A landscape with many valleys, sampled at points; each row gives a point and its height.
A ball rolls from a point to the lowest of its 2 nearest points, and stops where none of them is lower. Distance is the straight distance between rows; heights are no part of it.
<326> height 443: [  6  41   3  19  -1  -8 -16  11  21 -34  -6 -26  19  27 -47  -2 -12  -3
 -21  10  30 -11  23]
<21> height 620: [ -4 -23   2  42  16  13 -18 -55   4 -13  10 -45 -20 -13 -18  -9  37   4
  30  22  -7   1  -2]
<567> height 575: [ 36 -43   6  15   1  30 -14 -75 -27   0  24 -37 -23 -47   2  21   8  -2
  25 -24 -18 -10  -8]
<294> height 515: [ 23 -30   9   1   5  34  -9 -29 -23  12  12   1   0  -9  22  26 -11  -1
  15 -76   6   0 -19]
<677> height 342: [-13 -17  14  -9 -40   0  53  25 -10  20 -49  20  -3 -40  32   1   6  21
   2  -7 -46 -39 -29]
<239> height 358: [  6   0 -42 -23 -27   2 -15  -6   3 -11   1   5   4 -49 -27  -7  20 -22
 -31  59 -28   8  43]
<132> height 221: [  1 -10   8  21  48  13  -7  -6  24 -19  19  -5  -4  19 -17   9 -27   9
  22 -54  39 -19  -8]
<824> height 523: [ 19 -20 -43 -26   4  36 -17  10  -5  35   4  31  11 -12  -4   2 -27 -19
 -14 -36   8  -3 -12]
<542> height 303: [  1   6  -9  -1 -10   4  12   7 -19  37   4   4 -13   0  37 -11   2  -1
  -9  47  10   8  11]
<984> height 497: [ -1  -9  23  13  -1  33 -20  27  11 -12  -8 -16  -9  31 -29   0  26  20
  -5 -36  -3  -6 -19]
<67> height 635: [ 10  22  24   9  48  14 -21  38  13 -40  18 -13  -4  22 -26 -19   2  40
  -8 -15   1 -36  39]
<877> height 524: [-12 -12  10 -13  19 -29  -5  26  29  -4 -27  14  -7  46 -10 -11  -5   0
 -12  14  42  26 -27]
<789> height 619: [  5 -21   8 -19  22 -31 -15  30   9   4  29  11 -11 -20  -8   9  14  24
  -6  10 -11  33   8]
<402> height 451: [ 31  14  13 -17  -7 -25  24 -11  -4  20  28  12 -10 -36   1  20 -19  13
  20  16 -32 -18   9]
<238> height 228: [-29  -1   4  -8  -4 -28  47  40  -1  17 -32  40   8  -3  46   3 -32  14
  17   3  -3   1 -22]
<311> height 231: [-30  38  -3   6 -29   5 -30  15 -10   6 -31 -10  38  36   8   3  -4 -22
 -36   0  29  19   6]
<117> height 698: [  1   0  19 -30  43  20  10  23  -2  13  26  17 -15   3  25  -7   2  54
   6 -40 -14 -14   9]
<682> height 440: [ 17  -9  24  24  34 -33   9 -28  -4   8  29 -13 -16  23 -21   1   1  -9
  33  29  24  15  -1]
<757> height 576: [-22 -30 -13 -19  -3  23 -31  18  10   7 -20  -5  -1 -18  13  16  19   9
 -30 -39   1  25  -7]
<84> height 412: [  4  15 -18   2  -5  -2 -30 -17  16 -35  20   3   3 -23 -48 -22  40 -10
 -30  53 -36  19  42]
<514> height 420: [ 10  21   3 -30 -17 -14  35  22  -8   2  29  26 -13 -25  13   8 -29  30
   3   6 -27 -36  34]
<644> height 419: [ -5   4   7  10  24  23 -20   2  -8   4  13 -10   8  28  13  -7  -1  10
 -10 -47  26  27  -2]
<477> height 454: [-16  28  15  -3 -13  24 -21  31   1  -9 -13 -23  -2  28 -10 -13  12   9
 -16 -13   7 -11   6]
<806> height 532: [  9   8  53 -11 -16   0 -20  32  11 -24  -3  -1  -5  57 -26   7  19  28
  -3 -38   1   9 -23]
<246> height 582: [ 17  28  48 -33 -38 -52 -25  12  15 -37  20   7  -3  37 -35  16   4   6
  -5  -4 -25  23   4]
<578> height 314: [  0  14   2  35  12  18 -25 -39 -12  -4  10 -47  11   9   4  -4 -18 -19
  -5   7  21   9   9]
<131> height 472: [ -5  -1  11  26  35  50 -21 -23 -21   0  26 -12   3  16  34  12 -10  18
  12 -80  13   0   1]
<822> height 276: [-23 -23 -24  -6   8 -19  16  29  19  24 -15  32  -2  -3  26  13 -20  -9
  10  -3  25   2 -12]
<456> height 643: [-15   2  24 -32  26 -35  -4  23  12   4  27   1 -10   9  22   3  -8  23
  -2  -8   4  38  14]
<890> height 406: [ -9  17   5   7   2  11 -14   0  10 -10  -1  -7   4   3 -27 -19   8  15
 -20  21   1  -4  37]
<414> height 292: [-34  45 -11   4 -39   0 -13  22 -23  16 -18  -8  16   5  37   4   0 -11
 -31  20   2   5  14]
<748> height 598: [ 13 -29   6  41  22  16 -16 -79 -21  -1  25 -44 -28 -23  11  -1  17  10
  18   0   4  10  11]
<808> height 474: [ 49  -7   7 -15   1   6  21 -37 -28  26  20  -2   5 -39  17  19 -30 -13
  19  -7 -23 -36  -1]
<355> height 577: [  0 -26 -13  21 -33  11   4 -36 -14  17 -29 -26  16 -41  10  31  -5 -35
   6   6 -15   4 -29]
<582> height 605: [ 20  26  24  -5  43   8 -46  40   8 -33  17  -2   2  22 -36 -26  10  30
 -27 -33  14  16  13]
<386> height 381: [ 11  36   9 -40 -14  -9  15  48   7   0  24  28  -6  22  -5  -5 -24  14
  -8  12 -19 -34  32]
<596> height 360: [  5  12   3  10   2  18 -24 -30 -11   6  21 -27 -11 -19   1 -11  11   6
 -12  16  -7   3  23]
<548> height 574: [ 32  16  29  -2  14 -12 -49  33   4 -29   4 -14  -4  39 -30 -23  38   7
 -34   1  24  37   3]
<845> height 345: [-19  19 -17   1 -24   2   7  27 -30  31 -17   7  10  -9  72 -16  -4 -14
 -17  40  -3  17  -2]
<543> height 129: [  6  12 -27  -4 -20  38  22 -10 -54  28 -32   6  22 -25  62 -34  -9 -13
  -6  18 -17 -14 -25]
<378> height 473: [-13  41  -1  26 -12 -12 -16  14  27 -52  -4 -14   5  17 -69 -26   5 -12
 -27  52  13  -7  47]
<632> height 503: [  3  -4  14 -11  19 -58   7  -4  20  -3  -3   7  -3  30 -15   1 -14 -12
   4  38  33  31 -29]
<982> height 479: [ -8   5  24   3  25 -48  -3   5  40 -40   7  -9  -8  34 -40  -8   1  13
  -1  35  18  14   3]
<667> height 608: [-41 -14  -6   0 -20 -11 -19  31  21   9 -32 -13   5  -9  17  21  10   4
 -16 -14   9  16  -3]
<956> height 606: [  5  28  34 -29 -49 -44  -3  16  18 -50  27  22 -13   9 -49  11  20   5
 -15  36 -31   5  33]
<342> height 491: [  0   6 -14  22 -12 -32   2 -29  34 -38 -11  -1   5  14 -65  -5  39  -8
  21  40 -28   7   2]
<359> height 262: [ 10 -11   9  17  43  26   8 -19   9   4  22 -21 -19  -6  -9  -5 -22  23
  32 -22  15 -47  14]
<926> height 645: [-33   4  11 -17 -12 -11   3  32  12  -7 -18 -10 -12 -23  15  11  17  26
 -23   1 -24  -9  20]
<216> height 301: [ 10  13  14  -6   8  -4  20   3  19  -1  16  -2 -18   7 -27   3 -20  30
  18  -3   3 -62  12]
<106> height 593: [ 25 -40 -34 -18   8 -14 -16   1  12  18  15  13  -6 -42 -18  12  18  -4
  -4  16 -22  30   6]
<815> height 323: [-31  -5 -22 -17  20   9   0  20  -1  26  -2  46  16  14  23  12 -10  -6
  13 -45  21  27 -16]
<624> height 416: [ 14 -10  23   9  22  -2  28 -27 -17  24  33  -7 -21  12  10   5 -15  18
  46  15   7  -9  -6]
<439> height 556: [  4 -49 -20  10 -28  29  15 -31 -36  22 -23  -5   3 -37  37  22 -19 -53
  19 -45  11 -11 -25]
<77> height 336: [  3  13   6 -10  -1  24  20  21   3  20  10  13 -12  20  -3 -11  -9  26
   2   6  -3 -41  12]
<6> height 572: [ 19 -39 -36 -16  -7 -11  -4 -36  11  10  15   5   0 -47 -22   8  46 -22
  10  28 -40  14  -6]
<507> height 281: [-29  37 -16  12  -1  12   1  12  10  -2 -23   6  31  40   8  -2 -18 -17
 -17 -13  39  -9  -2]
<905> height 251: [ -1 -20 -29  26  18 -28 -17 -35  10   2  -7 -23  15 -13  -1  22 -17 -37
  11  28  29  26   9]
<833> height 458: [  4  -1   3  21  32 -40   3 -22  26 -16  18 -15 -14   8 -37  -6  -4  15
  22  31   2  -2  17]
<663> height 383: [ 11  20  11  19  -9   8  49 -28 -17  25   5 -11 -21   8  12  -8 -21   6
  22  17  -8 -49 -10]
<307> height 230: [-24  25   1  -3  -5  35  57  11 -46  18 -42  47  26 -21  72 -38  -6  13
  18 -14 -31 -18 -32]
<552> height 508: [-30  21  -1   1 -32 -14 -18  34  33 -45 -28 -13  -6  21 -37 -13  24  -8
 -25  45  10   1  21]
<751> height 546: [  0 -23 -38  11 -10 -28   0 -51  29 -13   3  11   7 -21 -40  20  45 -28
  23  30 -54  34  -7]
<739> height 555: [ 17 -51 -11   5  11  20  12 -64 -16  14   4 -17 -21 -56  10  18  -3 -24
  15 -13  -2 -29 -12]
<377> height 185: [ 13   3  18   2  20  -6  -6  -9   7 -15  -2   1  -1  51 -25   2 -24  -1
  21 -49  46   5 -35]
<795> height 561: [ 33  14  54 -12  -2 -37 -17   0  21 -37   5 -16   7  38 -46   2  11  10
  -8 -19  -5  14 -13]
<337> height 677: [-14 -10  28 -19   6   8   6  27   8  -8   4   2 -30 -16   5  -1  22  48
   2 -18 -32 -19  14]
<922> height 544: [  9 -31 -30 -23  22  28 -22  13   4  13   8   5   6 -36   6  16  -9   2
 -16 -46   9  15   7]
<69> height 518: [-17 -16 -33  13 -34 -36  12 -25  37 -14 -14  -2  -6 -18 -36   8  35  -8
  11  55 -39   4  -5]
<706> height 302: [  2  24  15  -1 -24  38  49   4 -38  21 -23  34  12   0  47 -16  -8  12
  11 -31 -32 -34 -31]
<262> height 197: [ 13  24 -18   9   7  45  25 -21 -61  38   5  23   6   0  71 -29 -10 -14
  12 -13  -4   1 -17]
<107> height 285: [-20  -6  13  -1 -27 -26  52  39 -15  12 -42  11  12 -33  45   8 -12  24
   9  14 -40   0 -15]
<973> height 282: [  3  -3  -7  37  19 -15 -28 -30  -2  -7   6 -37   7  17  -4  12 -26 -39
  -2  -9  55  30  -3]
<570> height 216: [ -4  -7   6  32  16   4 -11 -20  11 -40 -23  -4  16  57 -12   3 -25 -26
   9 -47  67  12 -33]
<31> height 283: [  1 -17 -55   8   3 -15  -4 -26   4  26  -3 -16  11 -43   9  11 -20 -42
  -3  53   8   4  10]
<34> height 672: [-23  18  29 -22  12  -5  14  21   7  14   8  21   6  14  23   8 -15  36
   3 -43 -10  -2  10]
<755> height 596: [ -6 -29 -16  21 -19   2  -5 -56  -2   5   1 -36  -6 -26  -4  15  25 -14
   8  20  -9  -7 -18]
<850> height 537: [ 39 -45  -7  15  -1  35  12 -37 -27  25  11  -8  -7 -28   2  25 -23 -34
  16 -41   5  -7 -21]
<413> height 374: [-24 -24  -1  -1  25  13 -16   6   1  -8   3  13   0  30  31   1  -2  -2
   8 -49  46  48 -27]
<664> height 490: [ 46   1 -26 -27  11  13  30  -2 -28  44  18  27  15 -23  17  14 -42 -18
  19 -22   1 -25  -1]
<919> height 460: [-10  19 -24  31  -9 -19 -20 -22  34 -53   9  -7   3  15 -60 -22  48  -4
  -1  62 -36  23  29]
<619> height 662: [-42  29  47 -36 -18 -24   5  63  28 -41 -24  12   4  18  -4   4  15   7
 -27   1   5  -6  24]
<317> height 389: [ -8 -25  -6 -11 -35  17  19  12   3   7 -46  -5  -1 -39  21   4  -1   8
 -12 -15 -23 -34 -17]
<810> height 154: [ -8  11 -19   1  -9   9  57  26 -29  30 -33  32  22 -21  60 -32 -13  -6
  16  26 -23 -13 -25]
<829> height 317: [  5 -15 -64 -13 -29   4  -5 -23  -1  16  -8  -8  -2 -56   1  -9  10 -31
 -28  54 -10  -4  17]
<79> height 506: [ 21 -13 -49 -12  11  25  15  16 -30  50   1  44  23 -13  27  -1 -21 -33
   5 -24 -11  -2 -20]
<487> height 259: [ 10  -6  -5  13 -11  16  11 -16 -51  43   9  -3 -10   2  45 -17   5 -17
  11  17   7   9 -16]
<222> height 540: [  0  19  20  -7 -18 -19 -18  39  17 -35 -14   1   0  41 -40 -24  34   1
 -33  38  21  16  -4]
<637> height 633: [-11  21  34 -43 -33 -41   1  61   9 -34  14  26 -14  15 -15  10  12  13
 -26  15 -14   5  31]
<831> height 250: [-19   6 -21  29  22  24 -11  -9  -1  -1 -11  10  29  63 -15 -16 -16 -27
   8 -27  55  -6 -28]

Where does a ball stop that starts at each point below?
<34>: <905>
<755>: <238>
<69>: <905>
<748>: <238>
<402>: <377>
<982>: <377>
<337>: <377>
<984>: <905>

Write out the way that a ball takes from each point below.
<877>: <982> > <833> > <682> > <624> > <663> > <77> > <216> > <359> > <132> > <377>
<21>: <755> > <355> > <439> > <850> > <294> > <131> > <644> > <413> > <815> > <822> > <238>
<664>: <808> > <402> > <514> > <386> > <77> > <216> > <359> > <132> > <377>
<117>: <34> > <456> > <789> > <106> > <6> > <751> > <69> > <342> > <919> > <84> > <239> > <829> > <31> > <905>
<956>: <246> > <795> > <806> > <984> > <477> > <890> > <596> > <578> > <973> > <905>
<632>: <982> > <833> > <682> > <624> > <663> > <77> > <216> > <359> > <132> > <377>
<548>: <222> > <552> > <378> > <326> > <890> > <596> > <578> > <973> > <905>
